Points, in no order, along strands that fork, close into loops and pass close to each other.
Two points are linked if the straight distance between their rows is under 44.4. Some points are linked to none.
q624: [ -6 -12  -7 -12   3 -12  12  44   1  18  17  31  15  10  -7  23   9  13
 -13 -15  13]
q955: [ -6  28 -28  16  17   1 -35  55 -19  14 -24  28  16  -3  11  -2  -5 -22
 -14 -12   0]
q969: [  9  -8 -24 -13 -12  13 -47   3  -8  15   3  14  12   1  -3 -19 -44   5
  14 -22 -13]
q69: [ -1 -23  29 -13   7 -20  21 -11  -3  13  33 -11  38 -16 -13  17  -3  13
   5  -5 -11]
q558: [ 13 -10  -6   5  -8  -2 -16 -14  -1  26  16  -5  -1  -2 -12   9 -13   8
  16  10 -27]
q757: [ -7 -20  22  20   2  10   7 -28   5 -23 -22   0   6 -15  -1 -12 -21 -28
  36 -12 -16]
q115: [ -5  24   7  28   0   8  11  43 -11  -5 -18  21  25   5   2 -16 -16 -16
 -13 -13  -6]
q762: [-39  -7  13  29  18   4  44  29  -4  -8 -17 -15  -2  25  -4   4  23 -12
 -21 -13  12]
q216: [ 10  24 -37  -9   0  -3 -29  10   0 -15 -24   7 -25  -2  30 -29  -3 -11
 -11   8  15]
q169: [  1   4   1 -34 -11  -6   8   4  -2 -10  17  14  51 -10 -12 -12  -7  12
  -4 -29  22]
q235: [ -3 -18   6   0  -5  -7 -13 -14 -12  13  25   3  28 -12 -12  -3 -42   0
  29 -18 -33]
q297: [-16   2  20  -1   1   2  22 -25   4 -32 -13 -20   9 -14 -17  -4  12 -11
  -4   2  19]
q758: [  8  -3  -5   8 -12  15 -17 -22   0   1   9   9 -11  -6   5 -18 -47  -3
  35   1 -29]
q290: [ 21  -7 -31 -10  -4  -5 -32  13  -6  37  -7  -1 -16   5  -1  20  10  17
 -14  13   4]
q276: [ 14 -12 -29   9   3  12 -38  -3  -2  13 -15   2 -56   8  16   4  -9  -2
   7  27 -17]
q821: [ 10  -1   4 -36  -5 -16   2 -22  -3   7  33 -20  34 -17 -11   3   2  27
  -2  -1  10]
q587: [-16  25 -25  22  12  -1  -1  41  -8 -13 -23   3  -9   3  21 -15   0 -15
 -17   7  10]
q595: [-14 -17  23  -6   3 -11  31  17   2  -2  23  19  54  -8 -19  12  -1   0
   3 -28   3]
q396: [  2 -19  24 -15  17  -9   3 -48  -5 -23  15 -37  -1 -14  -3  13   0   8
  14  21  -7]
q247: [  4  -1   4  31   8   4  -8  31   6  35 -19  20 -16  14   3  19   3 -17
  -2  -5 -14]
q18: [ 22  -8 -26 -16  -6   9 -26 -34  -3 -12 -22 -25 -29  -4  10  -4  18   2
  -7  29  13]
q594: [-11 -29  34   6  13  -7   9 -34  -6 -17  15 -13  -1 -14   4  -1 -30  -4
  39   0 -33]
q983: [ -7 -28  31  17  12   5   7 -40   2 -20  -8 -14   5 -21   1  -4 -26 -16
  41  -7 -27]
q389: [ 12  14  -6 -23 -12   9 -15 -43   4 -31 -27 -19  -3 -17   4 -30  -2  -3
   1   6  24]
q574: [  8 -16 -22   9   2  11 -27  -3   1  -1 -25   8 -40   2  17  -8 -12 -16
  10  12 -11]
q162: [ 10   2  -8 -31 -11   6 -18  12  -7  -9   6  24  41  -6   0 -29 -26   7
   4 -35  11]
q576: [-14  18  -4  36  16  -8   6  46   0  20 -20   9 -24  21  14  16  24 -10
 -18   4   2]
q80: [ 15  18 -32   4   9   3 -51  28  -7  32 -24  20  -8  -4  18   0 -13 -18
 -10  -3  -2]
q376: [-11 -12  13  35  15   6  21  22  11  27 -12  16 -30  31   3  28  22 -15
  10 -10 -25]
q531: [-11 -14  40  -1  21  -3  27 -35   8 -23   6 -31   6 -14 -11  19  26  -8
   2   4   6]
q734: [ 15  35 -35   3   2 -14 -27  26   1  19 -18   8 -22  -2  24   2  18  -2
 -26  15  17]
q511: [ 16  -4   0 -19  -6 -22 -12 -28 -11  15  37 -27  11  -3 -14  18  11  26
   2  23 -17]
q203: [-31  -2  18  40  15  16  30  35 -11 -21 -27   8  10  20   2 -19 -13 -24
   3 -21 -12]
q157: [ -2 -21 -13 -15   1  -5  -7  22  -3  20  27  21  13   3 -11  11 -17  15
  10 -12  -5]
q142: [  3  -6  -4  -5  -8   9  -8 -29   1 -26 -26  -1  -3 -14   3 -20 -13 -13
  14   1   4]
q121: [ 21  -8 -11  -7  -3  13 -21 -49  -1 -12 -17 -32 -21  -9   3   2  12   1
   6  31   3]
q152: [  2  -9 -38 -20  -8  -8 -53   8 -11  30  19   9 -21  15 -12  10 -15  22
   9   4 -17]
q826: [-14  29  19   3 -10   7  40  22  -7 -21   2   7  42   1 -11 -20 -13   2
 -22 -13  21]
q208: [  6  31 -11 -21 -15   5  -7  -1   0 -27  -9  12   5  -3  17 -41 -15   1
  -6  -8  20]
q245: [ 15  25 -26 -11  -2   0 -35  30  -8   4 -19  21  22  -4  11 -24 -15 -11
 -15 -20   6]
q337: [ -3  -4   0  -7  -2   2   8 -23   3 -22 -10 -24 -14  -7  -9  10  36  -4
 -21  17  26]
q78: [  8   2  21 -22  -1 -24  -4 -45 -12 -12  38 -24  -1  -5  -1   3 -14  24
  16  24 -26]
q489: [-28   7  27  44  10  17  42   3  -4  -8 -36 -28   5  17  -6 -10   9 -23
  -9  -9   2]
q178: [ -2 -15  14  -5   8   0  19 -17   8  -9  22 -11  -9  -4   1  15  16   8
   9  16  -1]
q140: [  0  16   2  -2 -12  -4  14  20   0  -2  -8  15  34  -1 -10  -9  -2  -3
 -21 -13  13]
q190: [-14  -5   7  30   3   4  12   0   5  -6 -37 -22 -18  12  -2   4  31 -20
 -14   6   1]
q853: [ 22   6 -18 -19 -16 -14 -31 -30  -7  16  27 -23  -3   2 -11   7   9  25
   8  22 -18]
q577: [-10 -12  34 -13  12  -7  16 -40   2 -36   4 -14  16 -28   1  -7 -31  -3
  29  -8  -6]
q958: [ -4   9  32 -13   1  -8  34 -15  11 -15  25   1  26 -18  -6   1  -4   5
   5  -5   9]
q507: [  2 -14  23 -21   9 -19  -2 -47 -14 -24  31 -30  -8  -3   0  10  -7  18
  16  28 -20]
q29: [  6  -3  34 -12  -3 -22   6 -38 -11  -3  34 -17   9 -11  -2   0 -28  18
  22  12 -32]
q667: [ 22  33 -30  -9  -7   3 -34  12   2  -1 -18  13 -15  -1  28 -34 -15  -6
  -8  -1   9]
q163: [  8 -13  -3  27   3  13 -17   9   6  35  -5  10 -34  12   1  18  -9  -5
  14  12 -27]
q8: [-21  18   5   3  -4   6  21  13  -9 -39 -13   8  20   0   1 -31 -18  -9
  -9  -8  16]
q302: [ 19   7  -7 -13 -16   5  -8 -16   4   9   8   4  13 -10   0 -14 -20  11
  12  -3  -1]
q537: [  4  20   7   9 -10  10   8 -32   6 -25 -31 -21 -20 -10   0 -14  13 -15
 -10  22  15]
q960: [-20 -11   2  34  11   3   6  16   1  -4 -40  -5 -20  16   4  -1  14 -28
  -3  -4  -8]
q530: [  8 -13  -9  19  -1  17 -16   1   6  11  -7  14 -34   7   8   1 -21  -9
  18  10 -23]
q384: [ 12  -9  -3  13   7   1   5  13   8  25   6  -5 -35  20   4  43  47  16
 -16  23   3]
q90: [-21  23 -20  36  21  -8   3  50  -4  11 -20  -3 -26  16  21  12  28  -7
 -21  10  13]
q943: [ -4 -15  32 -18  20  -6  17 -42   3 -26  15 -33   5 -19  -8  16  14   2
   3  11   9]
q726: [  0 -20   6   9   1   8   3 -25   6 -14 -20 -12 -12  -8  -2   3  12 -14
  11  11  -2]
q442: [-12 -34  18 -13  12 -24  22  11  -3  18  47   2  29  -4 -14  25  -1  17
   6  -8 -13]
q547: [-24  13 -22  17  15 -10   8  32  -7  -9 -19 -22 -21   7  15   4  33  -1
 -42  14  30]
q85: [ -6  -4  27  25  -3  15  20   2   6 -12   2  29  16  -3   1 -11 -32 -21
  30 -22 -24]
q132: [  0  42 -17 -23 -12  -1  -4  11  -5 -31 -10   0  10   0  17 -44  -6   4
 -24  -4  32]
q234: [  7  -2  11  -5  -6  -6  22  -1  12  12  16  -1  15  -5 -10  16  17   9
  -5   4   7]
q35: [  2 -19  -1  24   7  10 -22  25   1  38 -14  24  -4   7  -5  20 -14 -16
   7 -12 -18]
q52: [ -5  36 -18  30  14   6 -19  54 -16  11 -26  21  14  -2  11  -7 -10 -24
 -14  -8  -6]
q773: [ 13  -4 -19 -25  -8   8 -29 -41  -6 -20   1 -16 -18 -10   9 -26 -15  14
  28  13  -1]
q269: [-11 -26   5  23  17   5  14  -3   6   5 -22 -16 -31  24  -1  33  51 -13
  -6   5  -7]
q99: [ 10  -2  -8  21   0  20 -38  13   2  30 -20  24 -13   3   8   1 -40 -20
   8  -3 -27]
q386: [-14 -14   3 -14   0 -15  26  36   4   5  24  25  34   4 -17  19  13  10
 -14 -21  19]
q816: [ 11  10 -12 -39 -16 -10  -2   0   3   4  11  -4  29  -7  -9  -7  16  21
 -22 -12  35]
q900: [  3  -4  30 -16   2 -15  28 -16   3   5  29  -7  42 -21 -13   7  -6  11
   4  -8   0]
q940: [ -9   2  24 -16   6  -7  36 -14   9 -15  32 -10   2  -9  -9  18  29  10
 -12   9  21]
q730: [-15   2  -8  -3  -1  -4  11   0  -3 -21 -14 -20 -15  -1  -5   2  33  -3
 -33  13  31]
q544: [ -7  23  28 -21  -5  -4  34 -17  10 -26  21   4  32 -19  -9 -10 -12   8
   4 -10  17]
q641: [  4   8  21 -34   5  -9  20 -33   6 -19  34 -16   8 -18   0   1   0  21
   5  10  13]
q82: [  5 -10 -35 -21  -3 -10 -38  22 -12  37  23  12 -22  18  -8  23  -1  30
  -1   9  -4]
q214: [  3 -13  25  15   1  -2  12 -17   4  12  24   0  10 -10  -3   3 -25   1
  31  -2 -32]
q609: [  5   1  10   2 -10  -1 -11 -34  -6  -4  22  -1   0 -13   3 -17 -48   4
  41   0 -36]
q151: [  0  -3  -4 -26  -1   1   7 -22   5 -24   7 -14 -11  -8  -2   2  23   9
 -11  15  27]
q439: [ 12   2   2   4 -11   2  10   4  10  11   1  11   5  -2  -3   4   1   1
  -1   1   2]
q415: [ 13   5 -19 -32  -8   5 -32  24  -7  -4   6  27  27  -1   7 -32 -25   8
  -2 -33  11]
q182: [ -6 -12  39   9  11  -9  42  -3  14  13  30  -6  13   1  -6  25  25   3
   3  -2 -10]
q802: [-33 -10   5  26  17  -1  34  22  -1  -2 -18 -16 -19  28  -5  19  43  -6
 -23  -6   7]
q804: [  7   1 -12 -22  -8  -9  -6  20  -2  30  47  20  20   7 -12   7 -22  30
   8 -13  -7]
q841: [ 16 -11  -6 -10   2   4 -20 -54  -6 -18  -1 -39 -12 -10  -1   6   7   6
  15  32  -4]
q582: [ 10 -11 -16  -8  -7   9 -27   9  -6  14   1  22  17  -2  -6  -8 -35  -1
   8 -21  -9]
q281: [-11 -18   8   4   7   2  20  -5  11 -10   3  -8 -18   6  -1  18  33  -2
  -4  12   6]
q343: [  9  -4 -25 -29  -4  -6 -19  26  -4  11   8  23  13   3   2  -4  -7  14
 -10 -17  16]
q246: [  0 -27  -2  12   7  -1  -9  24   1  35  -1  15   0   8 -12  28   3  -1
   3  -8  -8]
q691: [-15  17  17 -28   0  -4  27 -20   6 -40  14  -4  16 -18 -11 -13  -1   4
  -2  -8  32]
q915: [ -7 -21   4 -22   3 -27   7   7  -8  18  56   7  22   0 -15  15 -12  27
  10  -4 -19]
q141: [ 18  25  -2  -9 -18  17 -12  -2   0 -16 -10  26  15  -6  14 -40 -38  -9
   9 -18  -2]
q619: [ 11  -8   6   5  -5  -1   3 -16   2  15  20  -4   5  -8  -5   7 -15   9
  19   9 -20]
q307: [  8  -6 -21 -38 -11 -11 -24   1  -6  10  36   4  17   1  -7 -13 -16  33
  13 -13   4]
q13: [-18 -26  40   2  27  -5  33 -28   6 -15  13 -27   0  -2  -7  25  33  -8
   7   1  -4]
q875: [ -8  22  11   1 -12  -2  28  24  -5  -9  -3   9  45  -1 -15 -10  -1   1
 -27 -15  21]
q38: [-26   6 -19  31  22  -7   5  36  -6  -2 -31 -20 -25  13  15   8  34 -10
 -28  10  17]
q957: [ -7  32  -5  33  11   6   1  53 -13   1 -22  17  18   3   9 -14 -13 -19
 -14  -9  -8]
q299: [-23  13 -11  25  15   9  12  36 -14 -26 -28  -5   7   2  17 -26 -11 -18
 -16  -2  10]
q315: [  0   1  -7 -10   3  -8  -1  52  -4  22  17  43  10  12  -2  17  -3  11
 -14 -15   9]
q688: [-17   6  27  38   3   7  35  38  -1   8  -9  18  26  21 -11   4   0 -15
  -2 -26 -13]
q735: [ 19   8 -22  -1   0  -5 -11  13   4  21  -5   0 -38   8  15  23  34  12
 -27  28  15]
q532: [-14  32 -24 -16  -3  -2   2  12  -9 -33 -16 -13   4  -3  13 -35   2   0
 -33   2  39]
q996: [ 17  14  -5  13  -9  24 -29  11  -3   5 -18  34  10  -5  13 -23 -45 -23
   6 -20 -23]
q660: [ 12  -8  -3   5  -8  10 -12   5   0  15  -3  20  18  -5  -7  -3 -28  -8
  10 -17 -12]
q381: [  5 -21   9  21   6   0   6  15   9  37   2   7  -2   8 -11  29  15  -1
   7  -5 -15]
q239: [  2  14  -3   1  -8  -8  16  18   8  11   2   1  -8   5  -2  17  34  10
 -33  11  22]
q755: [ -3  -1 -15  -8  -7   8 -32  23  -5  30  30  34   6  11  -6   6 -47  13
  16 -17 -25]
q692: [ -4 -17   9   9  -3  16  -1 -19   1 -25 -12  16  -1 -11   5 -19 -35 -20
  33 -11 -14]
q542: [ -5  11  15  14  -2   7  21 -22   3 -17 -15 -36 -17  -2 -14  10  45  -9
 -29  18  25]
q672: [ 11  10   1  -8 -19  -7 -27 -39  -8   2  24  -8   1 -10  -2 -20 -39  11
  35   0 -36]
q382: [ 21   7 -29 -18  -6   2 -19  -5   2   1  -5  -3 -35   3  19  -5  13  14
 -14  24  15]
q501: [-25  -3  29  27   1  12  31  10   1 -29  -7  22  18   6  -4 -17 -21 -22
  22 -22 -13]
q824: [-15  -6  26  23   5  -7  41  26  12  23   5   5  20  16 -18  28  34  -3
 -11 -20  -2]
q713: [  9   5 -21 -33 -16  -8 -28  15  -2  20  44  14  14   9  -7 -12 -25  33
  12 -14  -3]
q289: [-34  -3  15  34  18  12  37  24  -7 -16 -31 -23  11  13  -2 -11   8 -19
 -19 -11  15]
q566: [ 13  -6 -38 -18 -10   0 -57   5 -10  31   1   4 -10   8  -4  -5 -21  14
   3  -2  -7]
q742: [  8 -12  -7 -35  -2 -15   2  -9  -2  14  33 -15  26 -11 -14  13  15  28
  -8   3  13]
q419: [  0  11   1 -35 -13 -11  14   2   2  -5  16   4  45  -9 -16  -5  10  14
 -21 -19  35]
q278: [  4 -15  -3 -31  -4 -32 -17 -20 -16  11  40 -17  20  -5 -16  10   1  26
   6   5 -19]
q766: [ 12  -9 -26  14   3   9 -34  -6   1  -1 -44  -1 -37  -5  19 -11  -2 -26
   0  16  -7]
q213: [ -1 -12  30  -5  10  -9  25 -22   4  -3  32 -13   4  -9   1  13  -2  12
  15  13 -13]
q882: [ 21  27 -18 -35 -18  -1 -11  -9  10   0   6 -10  -9  -2  13 -16  18  23
 -23  10  33]
q116: [ 19  -1 -28   7 -11   5 -48  -8  -5  36  -1  -2 -32  11  -7  15 -12   9
   9  22 -28]
q909: [  7 -20   8  24  10   0  -1  -4   3  32  23 -13 -23  16  -7  35  16   8
  19  19 -37]
q41: [ -5 -10  22  -9   4   1   9 -35  -1 -32   7   0  12 -25   7 -17 -43  -3
  40 -11 -12]
q744: [ -1 -19 -10  -1  -9  -3 -29 -10  -9  17  19   6  16  -4 -15   2 -38   1
  25 -12 -34]
q338: [  2 -14   0  17  -4  12  -8 -20   4 -14 -35  -1 -13  -7   3 -12  -7 -25
  15   3  -8]
q304: [ -2  -2 -10  -2  11   0 -15  54  -8  25   7  48   6  12   4  15 -16  -2
  -7 -17  -1]
q218: [  3   3 -19   4   4  -7  -6  16   5   5 -12   0 -43  10  17  17  35   4
 -24  24  13]
q842: [  2   1   9 -14  -6   7   0 -33   1 -29   8   6   9 -19   9 -26 -42   3
  38 -10  -7]
q650: [-15 -33  27  25  18   7  20 -14   7   0   8   0 -13   4   3   8  -7 -15
  38 -10 -36]
q354: [ 13  22  -9 -19 -15  11 -15 -10   4 -25  -9  15   3  -4  19 -45 -28   0
  10 -11  10]
q889: [ -9  -7  31  38   6  14  23 -27  12  -7 -31 -14 -10   6  -3   1  13 -30
  23  -4 -22]
q177: [ 27  21 -21 -27 -19   4 -21 -11   7   3   0  -2 -10  -1  16 -29  -3  18
  -5   6  20]
q94: [  5 -28   3  20  10  -3  -4   6   2  42  17 -10  -5  11 -16  41  17   8
  10   9 -26]
q848: [ -4   8  10  -2  -4  -5  30   6  11   2  19  -7  -7   5 -10  27  47  13
 -33  13  25]
q236: [ 12  14  14 -35  -4 -10  14 -29   5  -2  33 -18  21 -18  -5   2   4  27
  -3   7  16]
q747: [ 13   8 -24 -33  -4  -2 -27  36  -6   8  13  31  15   5   9 -17 -16  16
 -11 -23  16]
q60: [  7  25 -13   0  -9  -8  -3  27  -3   7 -15  12  17   1   3  -8   2  -4
 -26  -6  15]
q837: [ 18  -5  -9  -5  -3  -1  -3 -15   2  13  26 -17 -17   5  -1  24  19  22
   0  32  -7]
q603: [ -4  24  11 -21 -15  -8  30  -1   6  -8  17  -2  34 -10 -20   1  16  11
 -25  -8  35]
q23: [-35  -9  26  34   9  15  35  15  -6 -29 -26   2  21  14  -8 -17 -11 -26
  10 -24  -8]
q390: [ -5 -10 -13  -2   1  17 -35  31  -6  27  17  43   3  11  -1   6 -50   1
  12 -18 -23]
q980: [ -6 -21  45   3  10 -17  13 -35 -10  -8  32 -16  -4  -3   0   7 -24  10
  29  11 -41]
q429: [ -5   3  -6 -11  -7   0   9  -5   5 -20  -4   2 -10  -4   2  -7  10   0
  -8   7  18]
q615: [ -5   3  29   9  -6  -2  32   7   6  -4  11  15  45  -7 -15   1  -6  -8
   5 -22   0]
q191: [-21 -10  33   9  13  -4  48  -1  15  -3  23  -6   0   7  -8  23  33  -1
   1  -5   0]
q746: [  6  17 -33 -22  -7  -3 -22  -2   0 -22 -23  -3 -21  -2  24 -29   7  -3
 -17   9  23]
q17: [ -2  18  21 -23  -7  -9  37 -10  10  -6  30  -7  23 -15 -17  10  22  13
 -18   1  28]
q657: [  7  -4 -18 -32  -8 -11  -5  17  -2   7   8  13  22  -1  -5  -1   6  17
 -16 -16  25]
q518: [-16  24 -25  -2   3  -7   5  22  -9 -24 -16 -13  -6  -1  14 -19  10  -3
 -36   9  34]
q404: [ 16 -12  -7   1   5   1   3  -6   5  12  23 -20 -28  15   2  39  41  20
 -10  35   4]
q217: [-27  16  21   8  -2  12  40  19 -10 -40  -4   6  32   3  -6 -27 -20  -4
  -6 -14  18]
q351: [ -4 -15  46   1  15 -12  38 -17   8   6  37 -15  11  -3  -2  21  10  11
   9   7 -15]
q992: [  5 -17 -10   4  -2   5 -10 -14   3 -10 -26 -10 -27  -2   5   3  18 -12
  -5  17   5]
q262: [-14  -5  14  12  -1 -13  30  32   6  16   3   6  27  10 -21  25  30   2
 -22 -16  12]
q59: [-18 -10  21  10   5   1  35   4  12  -8   8  -1  -8  10  -5  16  31  -4
  -1  -1   3]
q187: [ 11  -1   3  11  -8   8   2   6   7  13  -3  19   6  -2  -1  -1 -14  -9
   5  -6  -8]
q70: [  9  16  -3   5 -11  17  -9   3  -2 -17 -13  31   2  -3  15 -33 -39 -18
  12 -14 -13]
q533: [ 27  11 -25 -22 -16   1 -24  -3   3  19  -3  -2  -2  -1   4 -12  -2  17
 -10   4  11]
q356: [-14 -27  17  28  17   9  22 -14   8   4 -23 -17 -18  19  -5  24  39 -22
   9  -5 -20]
q30: [ -9 -17  21  33  12   8  26  13  14  20   1  17 -14  20  -1  18   8 -14
  20 -14 -29]
q765: [-17   1  27  33   3   1  40  28   8  13  -3  12  20  21 -14  14  14 -12
  -1 -22 -10]
q311: [-23   7  24  45  10  14  34  43  -5  -1 -14  20  11  25   0  -6  -8 -21
   2 -25 -23]
q690: [ -5  -5  31 -34  16 -12  22 -38   2 -32  27 -24   7 -23  -5   7   1  12
   2   7  15]
q449: [ -2  -4 -13  -5   8   9 -28  44  -7  29  10  48   3  11   6  10 -31   0
  -1 -14  -8]
q885: [ -7  -2 -16   9   5  -7  -3  17   2  -6 -21  -1 -34   7  14   6  28  -7
 -22  16  12]
q756: [  2  -2  24  19  -7  15  12   4   1   0   2  29  38 -10  -7  -9 -33 -17
  23 -29 -22]
q368: [ 14   0 -15 -33 -16 -12 -30 -22  -8   9  25 -16  22  -8 -10 -18 -10  30
  12  -6   1]
q49: [ 19  -1 -29   6  -7  10 -38  -8  -3  23  -2  -1 -48  12   7   5 -13   8
  11  30 -24]
q440: [  8  13   0 -26 -12  10 -10 -28   4 -33   1   6   8 -13  12 -39 -35   8
  28 -15  11]
q320: [  7 -12   4 -21   0 -13  15  -6   4  17  30 -14  24 -12 -17  26  26  21
 -14   6  13]
q519: [  7 -15 -20   0 -10  -3 -35  -9  -8  28  13  -2   0   0 -16   8 -21   7
  17   3 -29]
q610: [-20  12 -17   2   5 -10  11  17  -7 -18 -14 -20 -17   3   5  -1  32   1
 -45  15  37]
q753: [-21 -14  23  39  12  10  32 -13   8   0 -34 -13 -11  19  -8   9  26 -30
  11 -13 -23]
q851: [ 15  12 -18  15   2  11 -38  18   2  29 -23  25 -20   1  17  -3 -28 -19
   0   1 -15]
q51: [-12  22  14  -6  -4   2  22 -26  -2 -33 -16 -31   6 -16 -22 -10  16  -6
 -22   5  38]
q503: [ -3   7  -1  32  13  -7 -11  42  -2  40 -25  19 -12  14   7  23  17 -18
 -14  -3  -3]
q258: [-10  32 -39  19  14  -7 -17  37  -6  -8 -24   3 -23   1  27  -9  10 -14
 -16  13  13]
q754: [-12 -30  26  23  14   7  17 -25   7  -8 -13 -12  -6  -2  -3   9  10 -21
  28  -6 -23]
q25: [  0  27 -41   4   7 -11 -21  26   0  -2 -21   3 -35   1  28  -2  21  -7
 -23  20  19]
q423: [-19 -28  26  32  18  11  30  -1  11   7   3  11 -12  15   2  12   1 -20
  33 -21 -36]
q392: [  2 -15  27  11  -3  -3   7 -17  -3  13  20   4  32 -16  -8  -2 -41  -5
  31 -16 -36]
q488: [ -2 -27 -11  -2   4  -2 -12  24  -3  29  13  20   3   5 -11  20 -10   7
   5  -9  -7]
q640: [  1  -3  -6 -12  -7   6   1 -17   4 -23  -8   7  -7  -8   8 -18 -10  -4
  11   2   9]
q414: [-27   0  25  40   9  12  41  -6   3  -2 -35 -26  -5  22  -8   2  25 -25
  -3  -9  -9]
q932: [ -1  26  -5  -7 -13  -8  18  16   3   0   1   0   6   2  -3   2  21   9
 -38   7  28]
q974: [  9  -7  -4 -16   1  -1   2 -26   1  -7  24 -18 -14  -3   3   9  10  19
   8  27  -1]
q294: [  8 -18 -29 -12   4  -7 -30  23  -9  37   3  10 -12   8  -5  26   5  16
  -9   5   6]
q668: [  8  -8 -11 -23  -2   1 -23 -47  -9 -22   9 -26 -15  -8   4  -9  -8  15
  25  22  -8]
q171: [ 17   1 -11  26  -3  11 -20 -17   6  -2 -47 -11 -37  -4  15 -10   8 -28
  -1  23 -10]
q379: [ 13  -8 -27 -13  -3   4 -18 -12   1  -9 -17  -9 -35   1  15  -2  16   1
 -11  24  13]
q146: [ -7 -14  25  -9   8  -1  12 -38   4 -28  -2 -16   9 -24  -4  -3  -8  -5
  21   1   0]
q706: [-22   7   2  18   3   8  15  19 -12 -34 -28  -3  15   2   5 -29 -15 -19
 -10  -5  10]
q377: [ 19  15  -9 -29 -18   4 -23 -34   0 -10  17 -14  -6  -8   9 -31 -21  26
  27   6   3]
q550: [ -2  -2  21  15  -6   5  18  14   2  -1  -1  26  41  -5 -14  -4 -17 -14
   8 -27 -10]
q760: [-13  -2  15  23   2   5  21 -12   5 -10 -24 -28 -13   6 -11  11  38 -14
 -17  10  10]
q282: [ 10   8   2 -30 -14   2  -4  -1  -4 -13   7  16  52 -12  -7 -27 -23   7
   5 -34  15]
q287: [ 29  16 -33 -12  -5  -3 -26   7   2  25  -8  -4 -36   4  19  11  24  18
 -26  27  16]
q808: [-14 -15  13   0   1 -13  28  24   3   6  13  14  42  -1 -21  17  14   1
  -9 -22  12]
q637: [  4  26 -38   2  13  -3 -49  41 -12  22 -25  24   5  -4  18  -3  -4 -19
 -14 -10   7]
q656: [ -7 -15   2  26   2   8  -2   0   3 -11 -39   0 -17   4   5  -6   2 -29
   5   0  -9]
q40: [ -5  -7  16  -2   2   5  12 -33   9 -24 -13 -18   1 -15  -8   2  12 -10
   6   7   9]
q698: [ -6  -9   0  13  10  -3  14  15   9   6  -1  -8 -39  22   6  35  55   6
 -25  17  12]
q374: [-20  -7   1  35  15   1   5  30   2   0 -27  13 -26  22  11   2   8 -25
   1  -7 -13]
q791: [-10 -19   6  25  14   2  16  17  11  12 -12   3 -35  25   5  25  33  -8
   0   3 -12]
q818: [ -4   0   4  32   7   7   1  27   7  11 -18  23 -22  16  11   4  -3 -21
   2  -3 -14]
q625: [ 23  13 -10 -30 -19  -4 -24 -31  -3   7  23 -22  10  -8  -3 -18  -8  32
  12   8   0]
q569: [ 20  34 -22  -8 -10   2 -28  17  -2   3 -18  18   9  -4  18 -30 -14  -8
 -14 -12   6]
q524: [ -5   8   9 -32   0  -1   8 -35   3 -40   0 -12   9 -21  -7 -13  -3   4
   6  -3  26]
q336: [ 24  -1 -33 -21 -10  -3 -38   1  -5  29   0  -5  -6   4  -3   1  -1  21
  -6   6   7]
q328: [ -2  30  -1 -17 -16  -5  20   5   4 -12   6   1  14  -2  -4 -12  11  10
 -28   0  32]
q985: [ 11  -5 -33 -27 -11   2 -50   8  -8  17  11  10   2   6  -2 -19 -29  18
   8 -14  -2]
q420: [ -5 -20   6 -29  -2 -35  -8 -12 -16   8  49  -5  24  -4 -16   7 -15  25
  11  -3 -25]
q822: [ 16   4   0  21  -8  17  -9 -32   9 -14 -37 -15 -42  -3  16  -9  10 -19
   6  30  -6]
q975: [  1  28  13  -2 -10   9  14 -36   5 -32 -21 -27 -12 -15 -11 -11  15  -8
 -16  18  28]
q731: [  8 -20   0  28   8  11  -8   3   6  32   7  -1 -37  17  -2  28   4   3
  20  16 -33]
q700: [ 12  30 -27  -2  -3 -14 -15  27  -1  16 -18   9  -3  -2  15   1  13  -1
 -30   5  18]
q470: [  7  10 -19 -12  -9   2 -17 -22  -1 -23 -35 -13 -12 -10  11 -25   5 -12
 -12  11  19]
q482: [  6 -11 -11   9  -6  18 -19 -14   1  -1  -4  12 -24  -2   9 -14 -38  -8
  29   4 -24]
q345: [ -2  -3  16  -9   7  -4  31  -6  10  -3  33 -14 -10   2  -7  32  48  14
 -21  18  21]
q898: [  5  13  12  15  -5  15   9 -35  10 -27 -27 -20 -35  -5   9  -5  19 -15
   0  29   8]
q962: [ 20  28 -15 -35 -20  -8 -10   0   7   4   2  -5  15  -5   3 -17  18  20
 -30  -2  39]
q61: [ 13   2  -8  17  -9  26 -34   1   0  17 -14  26  -4  -1   8 -13 -54 -19
  17 -11 -30]
q329: [  4   6   3 -30  -5   5  -5 -43   4 -36 -12 -17   5 -23  -1 -20  -6   4
  10  -1  22]
q695: [-21  -5   0  21  14  -7  19  25   1   3 -14 -11 -33  24   3  26  51  -1
 -29   8  11]
q788: [ 25   4 -29  -7 -15  -3 -40 -18  -7  26  12 -15 -23   9  -9  12   5  21
   5  27 -19]

How many points has the smallest loop of links through each point below? Write none if it is on no loop.
q178 | 7
q311 | 14
q532 | 20
q140 | 13
q343 | 9
q151 | 11

A fork is a point with three links, a tip a point with one. Leave the first point through the second and follow the links. Name the first fork or tip that comes.
q757 / q983 | q943
q637 / q80 | q354
q550 / q756 | q808
q766 / q171 | q40
q386 / q624 | q755
q544 / q691 | q245
q900 / q69 | q574

A piece is two or more points that can be reached from each other along the links. Count, over all rows, the pieces, the separate loops (a circle has one, a figure eight two, a Y none), the forks (points with three links) and the tips (points with one).
pieces | 6
loops | 13
forks | 21
tips | 7

Name the points in between on the shortest way along the links from the first point to the second, in order.
q996 / q151 | q70 q141 q354 q208 q132 q532 q518 q610 q730 q337
q730 / q885 | q337 q151 q429 q640 q142 q338 q726 q992 q379 q382 q287 q735 q218
q958 / q389 | q544 q691 q524 q329
q969 / q13 | q582 q660 q187 q439 q234 q320 q742 q821 q236 q641 q690 q943 q531
